Each scene shows the same named points in several views. A view is turned or mirrored, shifted and resized as a whole, has a little noise and may leave points out.
In the rows, 100 means zero.

Scene 1
View 1
K213: [108 117 110  95  92  81  99 130  80 123  92  93 102  74 105 114 125  82
 105 114 103 101  73  96 103  72 111 112 110  83  89 111 108  86 117 115
  87  92]
K846: [ 98 112 127 108  97  78 102 118  80 109 109 112 105  89 103 126 115  89
 111 113  79  92  79 115  92  77 103  89 110  78  87  92  90  76 104 115
  81 101]
K75: [ 98 130  92  97  77  83  99 128  75 124 117  92  88  86 111 129 129  86
 113  95 112 106  78  69 125  70 123 108 112  96  96  98 125  98 102  87
  83 105]
K271: [ 99 116 108 113  94  77 101 129  68 114 108 106 106  75  98 118 117  90
 106 100 101  99  79 109 101  73 109  92  95  79  83 108  95  83 110 120
  79 106]
K905: [ 81 119 123  93  84  85 108 126  65 123 115  98  94 105 112 135 127  85
 109 108  87  96  77  97 106  88 115 105 101  83  90 103 112  92 105 108
  91 108]
K225: [110 113 121 107  99  85  98 113  89 103 108 105 109  88 104 134 109  87
 118 108  77  90  82  96 102  77 109  96 119  81  95  82 100  77 108 108
  88  97]
K633: [123 106 101 108  94  94  98 126  87 103 110  81 117  83 100 144 108  81
 130  85 100  93  86  65 127  82 130 106  95  82 102  99 121  77 128 114
 108  91]
K52: [103 112 112 118  90  81 101 126  77 109 111 100 106  87  94 123 114  92
 116  97  94 105  84 102 102  71 112  88  94  84  84 105  97  80 112 118
  85 104]
K803: [ 93 105 114  93  75  81 114 135  65 118 118  81 104 100 107 154 124  83
 125  91  99  89  73  69 129  98 132 110  82  83 105 101 128  83 116 102
 110  96]
K644: [ 92 125 106 110  90  75  99 122  69 111 119 116  96  82 105 126 118  93
 107  99  97  97  80 102 105  70 108  86 109  83  87  91  97  89  96 101
  71 113]
K677: [ 92 109 128 102  94  82 107 118  70 106 118 106 107 102 106 146 112  87
 118 102  76  83  79 100 103  92 113  93 100  76  95  87 103  79 106 112
  92 106]
K518: [ 95 124 102 106  80  80 101 126  73 118 119  99  93  91 104 129 123  91
 114  96 102 106  80  85 116  72 117  96 103  90  90 100 113  92 101  96
  82 108]
K95: [ 96 100 130 136  82  73 109 118  78  93 132 104 116 113  82 147 103 105
 135  86  72 103  88 109 105  80 117  62  78  84  86  85  88  65 105 113
  91 110]
K615: [114 103 112  94  81  83 106 131  85 118 102  75 110  89 105 145 122  81
 128  99  99  93  73  66 127  85 131 117  97  85 104 101 127  77 122 103
 114  81]
K346: [ 99 101 145  99  90  89 110 109  92 104 113  90 112 122 106 156 112  86
 133 112  53  87  82  92 103  96 118  99 105  82  99  80 110  71 110 108
 108  94]
K381: [117 124 101 104  87  92  93 117  97 114 106  86 100  86 105 125 118  84
 121 102  94 111  85  72 115  63 120 106 123  95  92  96 119  89 112  98
  91  95]
K30: [ 86 114 128 113  93  94 108 117  68 104 128 102 106 116 103 142 109  88
 120  97  70  94  92 103 100  93 114  86  93  79  86  96 102  85 108 124
  95 119]
K321: [112 112 111 123  89  82  98 125  87 109 107  95 109  84  88 118 111  92
 119  99  94 113  85 102 102  64 112  87  97  86  79 107  94  76 118 121
  87  99]
K631: [144 111 108 123 112  96  83 105 118  91  97  95 122  72  91 119  94  85
 126 104  78 106  95  90  99  56 110  90 128  84  87  87  94  68 126 122
  92  85]
K980: [100 126 110 108  64  83 101 116  94 120 120  85  90 112 102 134 126  93
 129  99  87 121  82  71 120  62 126  94 113 105  92  87 122  90  99  78
  89 102]
View 2
K905: [106  96  87  85  95 101 106  55  77  93  83  89 106 117  84 102  95  80
  91  88 130  69 104 105  86  93  86  88  74 105 129  90 140 100  88 104
  95 110]
K271: [100  83  85  93  83 109  90  70  78 106  99  87 114 108 101 116  90  76
  92 109 130  71  91 103  72 101  98  82  91 117 121 118 134  83  89 118
  95 106]
K633: [112  93  94  88 121  96 104  63  56  98  97 104 109  95  81  89  75  88
 130  92 119  69  94 122  82  92 100 113  94 103  90 117 133 121  62 114
 109 100]
K346: [104  68 122  85 113  95 122  62  87  79  77  89  88 116  69  79  94  97
 103  77 108  73 105 113  93  87  62 119  95  94 118 106 138 101 100  90
  85 111]
K30: [ 93  74  95  86  99 109  94  55  88  94  90 114  97 115  85  91  98  80
  88  86 107  73 110 107  85  95  58  97  94 108 119 106 141  91 106 110
  89 102]
K631: [ 94  56 126 112 108 102 114  85  87 101 118  71  88  87  96  92  74  95
 118 126 112  92  81 112  64 101  89 121 110 120  90 140 122  96  73 115
 120  97]
K980: [103  75 107 100 121 109 117  42  81  69 100  93  86 110  80  93  80  72
  94  80 135  62  86 116  81 125 102  86  75 112 120  89 111 122  66  86
  94  81]
K677: [106  76 104  80  99  96 107  70  83  94  80 104 103 112  85  96  93  92
  93  87 115  73 103 106  82  92  72  92  91 103 122 106 143  89  98 105
  87 108]
K321: [ 98  74  94 103  96 113  93  64  78  99 105  80 106 105  95 110  85  74
 104 102 124  67  87 113  77 102  98 100  97 112 111 132 122  91  85 111
  93 103]
K225: [103  68 118  91 101  96 116  79  87  95  93  86  95 103  90  96  86  96
  99 102 121  80  93 104  73  98  83  98  95 111 115 111 133  91  86 104
  99 102]
K381: [103  85 105 101 113 102 118  56  75  87 104  80  93  99  88  94  78  82
 104 104 132  77  87 112  73 109 104  97  78 118 108  97 120 117  59 105
 116  91]
K644: [103  77  98  88  90 103 101  74  86  96  94 102 106 106 101 111  87  82
  80 103 131  73  91  98  66 115  95  66  85 121 128 100 131  85  83 108
  94  94]
K52: [ 99  76  91  98  93 110  91  66  80  99 102  90 107 107  98 110  88  75
  98 101 124  70  92 108  76 102  94  92  95 113 117 123 128  91  87 113
  94 101]
K213: [107  98  91  99  91 102 109  66  73 101  96  59 110 105  95 112  87  83
 101 111 140  75  89 102  76  92 108  96  78 113 119 106 132  97  75 112
 110 114]
K75: [112  99  88  90 110 100 112  51  67  89  95  96 104 105  90 103  78  76
  95  92 144  67  89 109  74 115 114  74  65 118 119  80 125 118  55 102
 107  88]
K846: [100  68 109  92  87 103 107  77  94  97  91  80 101 109  96 108  93  90
  87 103 123  78  95  99  74  98  82  88  95 113 128 116 136  79 100 106
  90 109]
K803: [120 104  84  76 115  95 105  52  55  90  75 109 115 113  70  92  87  85
 114  69 129  54 103 120  94  89  97  97  77  94 114  95 140 120  75  99
  88 106]
K95: [ 98  47 105  90 105 112  83  67  89  86  95 125 101 111  86  99  91  77
  96  77 104  59  95 119  82 110  71  95 117 104 112 140 126  84 110 100
  63  93]
View 3
K633: [ 74 104  82  84 114 124 105  70  88 123  86 103 106 125 117  85 119 107
  99  83  91 114  98  70 115 124 103 109  92 106 110  90  91  85  94  79
  99 104]
K803: [ 80 109  92  77 118 129  88  62  89 120  77 104 119 103 115 104 118  97
 118 102  86 122  75  95 111 101 114 127  80 111  98  97  84  76  94  89
 101  95]
K271: [ 69 108 100 119 115 118  96  75  88 105  95  84 120 124  82  83  93  62
 110  89 103  84 107  98 109 105 101 110  82  97 100  95 100  89  95  92
 106 110]
K615: [ 90  96  89  76 110 122  98  69  92 122  89 101 118 114 127 106 117 103
  99  88  95 113  81  83 109 123 106 120  84 111 115  98  89  83  94  76
 106 108]
K321: [ 77 103  93 116 115 118 100  85  95 113 108  93 120 121  85  91  97  77
 105  84  96  88 112  87 109 115 105 102  81 104 107  89 110  93  97  78
 104 109]
K213: [ 79  92 102 101 105 116  97  70  92 107  96  78 120 126 106  96  92  69
 102  83 110  80  97  98 111 121  93 116  84 101 117 104  93  89  92  83
 114 120]
K846: [ 83 119  97 127 117 121 101  95  90 104  93  99 127 125  83 106  76  66
 104  90 107  91  95 105 109 112  96 106  88  90  98  99 106  93  90  93
 105 112]
K677: [ 82 126  93 112 119 127 101  88  91 110  79 110 125 117  93 111  85  80
 112  97  98 110  85 102 113 107  99 111  90  92  92 100  99  86  88  96
 100 101]
K518: [ 80 118  88  99 115 117  97  71  93 109 102  92 114 109  98  90 105  80
 107  97  85  95 105 108 106 100  82 123  72 100 106 100  93  81 103  94
 112 111]
K980: [100 126  76  89 112 114 105  82 106 118 118 103 114  98 108 109 107  99
 100  98  73 100 108 108 105 104  67 124  67 104 117 100 100  81 107  81
 119 111]
K631: [ 80 110  80 121 111 118 122 104  90 115 106 107 108 147  98  86  87  97
  81  68 105  91 120  65 116 146  82  84 102  90 118  90 112 103  92  73
 102 122]
K30: [ 74 134  92 115 118 128 101  85 107 119  80 108 118 115  83 112  80  82
 126 100  91 110 102  96 116  95  96 109  93  90  87  94 101  87  85  90
  96  90]
K52: [ 74 109  94 115 116 119  99  81  92 112 101  94 118 119  84  89  95  74
 110  89  95  90 109  93 111 108 101 107  82 100 101  91 105  92  97  86
 103 107]
K381: [ 87 107  83  91 106 115 109  79  96 116 106  94 109 124 115  94 104  98
  92  83  92  93 109  88 109 124  75 113  84  98 121 100  96  87  98  78
 114 118]
K95: [ 81 135  81 130 133 128 102 102  92 118 101 124 123 107  66 101  96  86
 114  97  80 116 106  90 108  98 117  97  80 101  82  76 122  92  99  87
  89  90]
K644: [ 75 125  89 119 120 117  99  82  83  97  97  93 119 117  85  85  92  67
 104  96  94  90 104 115 106 101  81 118  76  90  99 102  98  85 101 104
 111 115]
K346: [100 129  88 104 116 131 108 101 106 124  83 123 129 115 105 138  80 101
 109  95  97 121  78  93 112 117  99 106  96  93  98  99 104  90  83  80
  98  96]
View 4
K225: [ 68 116  95 103 101  79 109  84  95 116 119 109  98 103 101 103  94  77
  94  99 112  82 103  93 114 112 104  97 102 102  79 101 115  90  98 114
 104 111]
K631: [ 43 119  95 110 116  91 117  74 100 110 135 112 107  82  97  88  85  52
  99 116 107  97 126  78 122 102 114  89  95  81  77 103 112 100 105 117
  96 110]
K905: [102 114  77 103  90  75 106  89  95 115 111 109  91 123 107 108 104  95
  86  92 114  73  95 102 115 117 106 104  91 101 101 105 118  83  87 123
 118 111]
K644: [ 85 101  74  92  92  73 114 110  91 101 110 106  81 119 101 112  97  75
  96  96 111  86  97  98 115 123 100  98 102  95  75 100 121  86  92 112
  95 123]
K95: [ 89 109 113  82 118  68  89  97  72 110 129 114  84 106  76  91 100  76
 113  77 105  81  97 108 123 110 110  96 102  95  89 108 108  75  98 125
  67  99]
K271: [ 83 106  69 101  96  70 110 103  93 103 116 104  84 113  99  99 102  72
  96  98 116  81 109  98 120 119 109 102  86  80  90 103 116  84  89 119
  97 119]
K633: [ 85 130  84 116 105  89 106  73 102 105 142 102 104 118 100  92 101  86
  88  91 110  83 116  86 136 110 119  84  83  91  87 133 100  97  95 142
 106 119]
K846: [ 70 107  89  98  99  67 106  97  91 119 111 110  89 102  99 102 100  74
  97  97 115  76 101 102 110 113 103 109  98  96  83  92 121  80  95 106
  99 108]
K381: [ 89 120  77 110  97  99 124  79  96 103 122 107 102 112 106 107  89  73
  88 107 112  95 103  80 122 113 111  85  99  88  95 108 112 107  96 131
 113 128]
K615: [ 96 133  88 122  93  90 107  69  97 113 130  98 106 118 107  96 103  94
  79  86 122  71 104  88 132 112 116  92  90  94 100 123  95 103  92 144
 120 126]
K52: [ 84 108  77  99 103  73 109  98  89 106 120 107  86 108  95  96 100  71
 100  96 112  83 108  97 119 115 111 101  88  81  93 103 116  84  92 122
  94 113]
K346: [ 86 127 119 100 109  82  96  65  88 133 122 119 108 105  97 102  97  96
  91  85 109  71  91 101 114 104 107  98 106 119  96 104 111  85  99 122
 112  93]
K321: [ 80 111  81 104 105  75 108  94  87 108 121 105  88 100  95  92  99  66
 100  97 117  82 110  95 121 111 114 103  87  74  99 102 110  88  94 123
  93 116]
K75: [108 114  65 106  84  93 124  94  94  95 115  99  93 131 108 115  95  85
  85  98 115  92  93  87 126 124 107  86 101  91  93 114 111 106  89 135
 114 139]
K518: [103 109  73  99  92  83 116 100  90 100 116 104  87 125 101 110  97  83
  93  93 113  88  94  94 122 121 106  93  99  91  91 108 114  95  91 128
 102 128]
K677: [ 84 114  96  97 100  70 100  89  93 118 119 111  92 117  98 103 103  92
  93  86 110  73  98 105 116 115 104 100  97 111  81 108 117  77  94 118
 103 103]
K30: [ 96 110  94  85 111  72  97  91  89 114 122 122  92 120  93 101 101  89
 100  89  98  81  99 107 115 111 107  98  91 108  93 107 124  71  92 119
  97  88]
View 5
K518: [ 92 114 100  94  86 100 100  87 115 100  82 111 116  97  96 105  94 118
  91  81 102  82 111 100  91  73 129 106 113  94 111  95  97  83 104 108
  97 106]
K381: [ 79 112 108  89  92 111  91  93 122 101  91 102 120  83  98  95 115 120
  85  75  94  85 110  93  88  90 123 100  95  95 110  89 106  85  99 104
 111  94]
K271: [ 89 126 102 100  82  96  99  77 117  93  86  94 102 100  87 118 100 118
  98  82 116  89 123  81  91  69 132 122 107 103 106 100  84  93 109  97
  88  89]
K321: [ 82 130  97 104  88 105  98  91 122  97  89  83 108  94 100 114 101 111
  93  78 115  95 115  78  90  82 126 117  98  97 101  94  87  93 102  85
  94  94]
K633: [ 71 105 102 107  86 102  99  99 136  92  76  99 116  94 119 112 117  91
  77  77  93  85 112  97  95  81 120 101  78  94 117  89  97  68 101  89
 109  79]
K615: [ 82 106 107  92  96  98  88  97 144  99  77 101 127  90 120 112 104  92
  77  81  88  92 117 109  78  75 125 105  88  90 116  84  97  60  96  92
 114  83]
K225: [ 95 111  98  97  95 101  83  89 102  93  81  90 103  84 105 110 113 115
 100  81 118  98 122  91  84  79 123 106  96  93 105  81 107  93 108  95
 101  79]
K75: [ 83 107 109  85  88 105 100  88 126 103  84 121 123  93  91  97  98 121
  83  78  88  76 110 106  89  75 130 103 109  93 118  98 105  77 102 117
 105 107]
K846: [102 121  97  96  92  96  84  81 100  91  83  87  98  89  97 116 103 120
 106  84 125 102 127  85  83  72 129 117 107  98 100  85  96  98 109  94
  93  80]
K905: [108 118 106  87  87  88  89  81 119  96  79 105 118  92 108 114  98 111
  94  89 104  89 123 104  83  67 129 107 118 108 107  87  88  73 102 106
 100  88]
K980: [ 94 114  95  87  94 113  92 102 113 109  83 112 129  84 110  92  95 118
  85  78  97  89  97 106  87  91 124  94 113  84 103  83 111  84  96 105
 109 122]
K213: [ 82 122 116  84  92  98  88  79 133  98  94  92 114  88  86 109 105 120
  91  83 100  90 130  87  77  76 131 120 100 105 110  96  90  86 102 101
 102  80]
K95: [103 124  70 123  81  98 101 102  93  90  67  87  99 103 129 124  92  97
  99  81 133 102 101  87 101  75 123 105 106  86  95  79  92  95 108  75
  83 106]
K30: [121 124  89 104  81  90  90  88  94  90  71  95 108  92 128 117 109 106
 102  88 120  94 113  95  97  77 121  94 118 113  95  78  87  84 106  94
  92  89]
K644: [ 95 113  98  97  84  98  98  81  98  95  82 108 100  97  85 110  98 125
 101  83 116  89 119  91  92  68 131 114 114  93 109  96 100  97 114 108
  89  98]
K631: [ 64 116  99 109  94 120  88  97 107  93  95  70 100  78 100 104 135 117
  93  71 117  95 115  67  93 104 115 105  69  93 102  85 111 104 105  81
 105  70]
K52: [ 89 126  97 103  85 100 100  87 115  95  84  91 106  97  98 114 101 113
  95  80 114  91 116  83  93  76 127 115 104 100 104  94  87  91 106  92
  91  94]
K803: [ 97 105 101  95  87  87  94  95 137  97  67 114 126  99 127 119  93  87
  79  87  92  89 115 118  85  63 128 101 104  95 116  85  89  55 100  99
 105  91]

Which points are out of place in each view (at most two, in the order of its rows)? Write - if all are in place.
view 1 -> K905, K321
view 2 -> -
view 3 -> K803, K381
view 4 -> K271
view 5 -> K30

Scene 2
View 1
K146: [ 86  87 103  79  84  93  99  92 119 103  93 105 105 100  69  90  82 120
 121 104 104 122 107  71 120 124 104 106 101 108  98 113  76 105 101  70
  97  86]
K341: [ 96  91  92 108  75  83 104 110 121  65 103 113  74  98 101  75  74 118
 122  90  95  76 104  86  96 135  80  99  92 100 116 123 101  89  79  79
 114  63]
K754: [ 81  93 115  85 102 101 102 108  96 111  92  97 103 112  90 107  91 115
 111  89 102 108 115  85 117 126 105 121 100 110  96 107 103 104 111  79
  91 109]
K706: [ 86  88 106 106  93  91 110 116 102  74  98 107  84 100 115  85  93 107
 117  79  97  83 116 100 100 137  72 118  91  97 103 115  98  85  91  86
 108  98]
K348: [ 75  84 120  91  92  92 103 105  87 118 104  84 100 102 109 109  81 107
 113  78  90  75 138  99 112 141  88 136 102 104 111  96 107  89 110  91
  89 114]
K478: [ 98  98 114 105 109  95 111 129 108  95  92 106  96 123  81  97  87 125
 121  94 104 105  95  86 117 115 106 111  93 111  98 127 112  93  93  84
 100  89]
K787: [107  90 110  93  93  85 123 136 120 100 104 119 109 125  57  91  80 134
 119 100 102 118 100  73 119 105 100 104  96 114 112 121  94  86  94  92
 111  84]
K722: [ 87  88 109  97  83  92 109 116 100  93 106  99  85 109 104  96  78 120
 114  79  93  78 118  86 107 137  86 120 104 107 124 105 111  93  98  84
  97  96]
K627: [ 83  95 105  83  76  90 101 104  99  99 107 100  91 103  94 100  73 114
 107  88  95  80 121  80 102 134  98 114 103 109 117 101 109 102 103  80
  98  88]
K189: [100  91 111 106 100  87 111 125 115  99  96 104 103 116  78  92  79 123
 129  98  99 100 102  88 118 118  99 110  91 109 102 129 101  80  88  91
 104  82]
K186: [ 87 108 109  82  99  96 109 122  92  91  99 115  96 112  90 104  91 107
  96  88 106  94 113  86  96 116 102 109  94 110  98 106 116 106 108  84
 110  96]
K193: [ 91  85 107 106  71  85 110 117 104  85 115  96  74 106 114  91  68 123
 118  76  85  56 120  88 101 144  78 121 103 104 138 107 119  85  89  87
 100  81]
K134: [ 74 108 111  88 111 104  94 106  80  95  87  97  89 103 113 112  98  96
  99  86 106  87 118  99  95 129 107 118  92 104  83 107 122 111 110  76
  97 106]
K269: [ 83  93 106 100  80  82  92  95 102 103 102  86  91  92 102  97  62 105
 121  94  92  61 123  97  99 139 102 114  92 103 110 112 112  88  93  86
  97  71]
K42: [ 87 109 112 104 118 103 105 130  88  76  89 109  80 117 115 103 101 105
 103  80 106  86 103 100  96 125  99 114  90 105  89 119 131 100  98  81
 105 102]
K613: [ 93  91 120 103  96  93 109 126  98 114 104  88  93 127  91 108  71 129
 121  86  93  82 112  86 121 127 107 124 104 115 120 113 126  88  97  89
  87  95]
K959: [ 83  89 118  98  93  93 101 106  97 114  99  85  97 108 100 105  76 114
 121  87  93  81 122  93 114 135 102 126 100 106 108 109 112  91 101  86
  88  97]
K453: [ 93 100 113  95  95  95 111 128  94 100 104 101  89 122  94 105  79 122
 107  85  97  81 110  83 106 124 104 116 101 113 116 109 129  98 102  86
 100  91]
View 2
K269: [108 116 119 103 110 120 106  80 103 120 108  84 114 106 109  83 105 108
  80 100 114 103  90  97  80  99  91 111  84  87  95  78  90  98 119 112
 105 101]
K722: [ 94  95 106 106 115 109 110  70  97 105  92  84 113 105 104  95 105  99
 101  88 113  93  94  88  95  92  92  98  94  90  90  89 104 102 106 116
 106 105]
K613: [108  74 104 111 104 112 111  59  87 104 103  92 118 102  97 100 111  96
  99  99 119 100  81  88  94  94 101 112  88  94  88  98  97 100 102 105
 125  94]
K706: [ 89 121 121  99 121  98 123  85  94 101  79  83 121 102 104  94  98  93
 108  89 106  89 100  94  93  81  99 104  88  71  89  90 120  98 108 129
 111 112]
K348: [ 89  96 103 111 108 113 102  79 103 114 111  88 122  90 108  93 107  99
  97  95 110  96  80  70 116  97  99 100  67  98  84  82 107  92 112 108
  98 101]
K189: [119  98 119 107 100 104 112  73  86  94  80  94 123 102  84 101  97  96
  93  93 111  97  84 107  85  88 100 118  85  87 107 106  96  99  97 127
 134  97]
K186: [ 99  98  97 123  93  95  98  96  91  90  76  93 111 102  92 104  96 119
  92 104 102  85  92 101  87  72 109  93  87  89  95  97 108 121 108 109
 109  97]
K754: [105  85 102 120  94  95  94  89  99 100  99  99 120  88  91 108  91 100
  90 107 110  89  87  94 107  87 104  98  77 103  91  93 107 102  96 114
 112  98]
K341: [107 126 128  92 119 108 118  76  98 103  77  78 108 120 103  87  95 100
  93  85 111  92 108 116  66  90  86 107 109  72 104  91  97 105 109 130
 113 111]
K787: [120  89 107 113  96 103 104  67  85  80  61  94 116 106  71 105  91 100
  94  82 105  93  79 107  88  89  97 109  90  99 122 118  86 108  89 132
 138  92]
K146: [120 100 115 114  96  96  86  90 108  99  87  99 115  96  81 107  75  95
  76  96 110  89  96 116  96  97  86  98  87 110 116  97  89 101  84 131
 114 103]
K42: [ 94  99 106 117  99  90 119  95  81  96  88  94 117 101 102 105 105 108
 104 113 108  88  98 100  83  65 118 105  89  68  75  93 126 115 114 105
 116 101]
K959: [104  92 110 110 104 111 104  76  98 112 109  92 121  94 102  97 103  97
  91 101 114  99  84  87 101  96  97 108  78  95  88  87 100  94 106 111
 111  99]
View 3
K269: [111 114  92  97 106  69  91 108 111 114  77  73 111 106  85 101  87  84
 102 108 103  83  84 121 112  87  99  84  93 109  94  87 101 101 102 104
  95 111]
K627: [102 107  99  93 100  81  98 105 113 108  88  80 102 105  89 109  87 103
 106 102 107  96  79 119 112  87 101  90 100 103  86  95 102 103 101 106
  98 108]
K146: [ 96 100  92  82 100  84  84 101 103  95  99  93  97 113  96 100  87  96
  92  92 116 102 104 116 118  92 107  88 111  99  60 100  89  88 100  96
  97 111]
K189: [109 102  82  96  85  81  82 110  98 103  97  76 105 122  97  92  93 105
  86  95 114  93 109 114 105  89 102  83 111 111  91  92 101  95  94  95
  95 112]
K134: [103 103 102 122 107  83 119 103 104 109  87 101 108 100 104 102  91 103
 104 109  89  86  99 113 108  97  91  87 100  89  92  86 107  97 103 106
 107 106]
K706: [101 105  87 115 100  78  86 116 110 102  89  79 113  98  98 105  88 103
 100 110 106  91  99 112  99  81  84  97 104 120  95  92 100  96  94 111
 117 104]
K754: [100 106  96 109 102  91 105  96 102  99  89  96  95 118 101 103  91 109
  92 101 106  99  98 114 115  95  96  89 110  90  84  94 101  95  99 102
 101 112]
K722: [101 109  95 105  95  83  93 105 111 106  89  74 103 110  90 111  89 107
 100 105 108  96  81 115 108  82  92  93 104 112  96  96 103 107  95 107
 104 105]
K348: [104 121  91 115 111  89 102  98 115 103  68  83  95 116  92 112  87 106
  96 113 104  98  79 119 115  90  88  97 102  99 101  89 102 101  97 114
 103 117]
K453: [107 105  98 105  87  85 104 106 106 112  97  78 102 115  94 102  93 116
  99 100 106  95  86 115 105  89  99  86 105 104 102  93 111 108  96 102
  95 106]
K478: [107  97  89 105  83  83  93 107  93 106 105  84 105 123 101  93  96 110
  87  95 108  92 111 110 104  91 100  82 112 105  93  93 104  98  94  94
  97 108]
K193: [105 113  95 101  91  74  86 110 115 112  86  59 110 106  81 115  88 103
 104 111 110  92  70 117 105  74  90  92  99 124 106  96 105 113  94 108
 103 102]
K341: [103 100  90  91  89  65  74 122 109 110 101  67 121  94  89 102  87  91
 104 103 111  86  95 113  99  75  95  89 101 132  85  97  98 101  96 101
 107  97]
K959: [107 115  91 108 103  83  98  97 106 106  79  80 100 121  91 106  90  99
  92 108 105  93  87 117 115  90  95  88 103 100  97  89 103 102  98 104
  95 113]
K186: [103  94  99 105  93  88 108 115 109 108 103  95 104  97 105  97  93 118
 106  96 101  94 100 115 100  97 101  88 106  98  88  93 108  96 101 105
 105 106]
K42: [105  97  99 127  91  82 111 112  99 112 100  91 113 103 107  99  96 112
 101 107  92  84 107 109  97  90  87  85 105 104 103  89 111 102  97 103
 111  99]
K613: [110 111  93 106  87  86  99  97 100 109  90  73  98 131  89 104  95 111
  88 103 109  94  86 114 111  87  98  83 108 101 105  93 107 110  94  99
  91 111]
View 4
K348: [134 116  80 114 122  98  91  95 122 124  82 103 102 105 122  79 129  83
 104  93  95 102  92  93 125 115  90  87  81 142 108 112  93 101 105 112
  87 106]
K193: [115 109  91 119 123 105 108  97  99 119  75 115 120 124 146  93 120  91
 110 112 107 124  86 103 125  97  58 111  97 120 101 120 101 113  82 143
  90 120]
K42: [ 88  83  64 103 123  96 127 122 106 112  93 105 102  75 120  99 120  94
 103 107 108 112 113 105 113  80  85 107  90 120 119  97  85  89  80 102
  89  89]
K754: [120 102  79 102 103  86 100 120 118 103  88 106  90 100 109  86 118  84
 103  96  87  92 115 103 116 109 106 101  95 125  94 107  88  97 105  98
  95  89]
K453: [105  92  74 107 107  90 106 117 113 112  94 120 107 102 122  92 111  91
 105 112  88  97  96 104 110  95  71 107 101 122  97 112  91 102  83 119
  91 101]
K134: [105  89  76  98 113  88 115 117 115 118  84  98  97  74 121  79 124  86
  93 102 110 101 113  97 108  97 105  96  68 128 115  97  87  93  95 101
  87  80]
K613: [112 102  68 110  98  87 101 104 118 109  97 127 107 119 121  92 113  87
 108 112  82  95  89 108 115  95  77 103 110 134  88 118  91 108  80 113
  86 111]
K722: [118 106  86 114 117  98 106 109 107 113  82 112 108 114 131  92 120  90
 107 103  98 111  96 101 121 102  73 108  99 119  97 115  97 105  93 127
  94 108]
K186: [ 97  82  79  95 110  89 103 131 108 110  86 103  97  80 110  88 102  94
 103 110  93  94 114 103 106 100  82 116  89 102 106 102  86  89  95 114
  97  84]
K706: [104 104  86 109 135 106 109 104  96 109  73  91 102 101 127  98 119  91
 113 103 114 129 113 106 134  96  81 120  96 109 118 102  93  93  96 117
  93 106]
K627: [118 102  97 103 105  91  97 113 109 114  75 110 105 112 130  78 111  85
 101 111  97 101  99 100 111 111  80 109  87 113  91 115  99 107  97 131
  93  98]
K787: [ 96  98  76  96  95  85  84 119 108  85  91 113  92 123  97 101  85  87
 124 116  67  90 114 120 127 101  73 138 137  97  81 111  85  94  95 109
 100 106]
K146: [117 106 101  90  86  80  93 118 106  86  71 100  85 125 113  82  99  77
 108 108  88  99 130 112 120 115 113 128 107  98  72 110  92 103 115 109
 101  87]
K478: [ 91  93  66  98  98  86 109 115 109  91  94 112  95 108 109 101 105  86
 114 111  87 103 117 117 121  86  90 122 120 114  93 103  84  96  86  96
  91  98]
K269: [109 109  94  98 102  91 100  81 113 119  66 105 111 117 142  71 109  76
 105 123 111 117  97 106 123  98  89 111  79 123  97 109  98 113  84 124
  78 109]
K341: [ 92  99 101  98 115 100 114 101  88 102  62 102 110 124 143  95 101  87
 115 124 118 136 112 115 130  88  71 141 105  90  98 108  98 108  84 137
  91 111]

Which points are out of place in each view (at most two, in the order of its rows)? Write - if all are in place.
view 1 -> K186
view 2 -> K706
view 3 -> -
view 4 -> K613
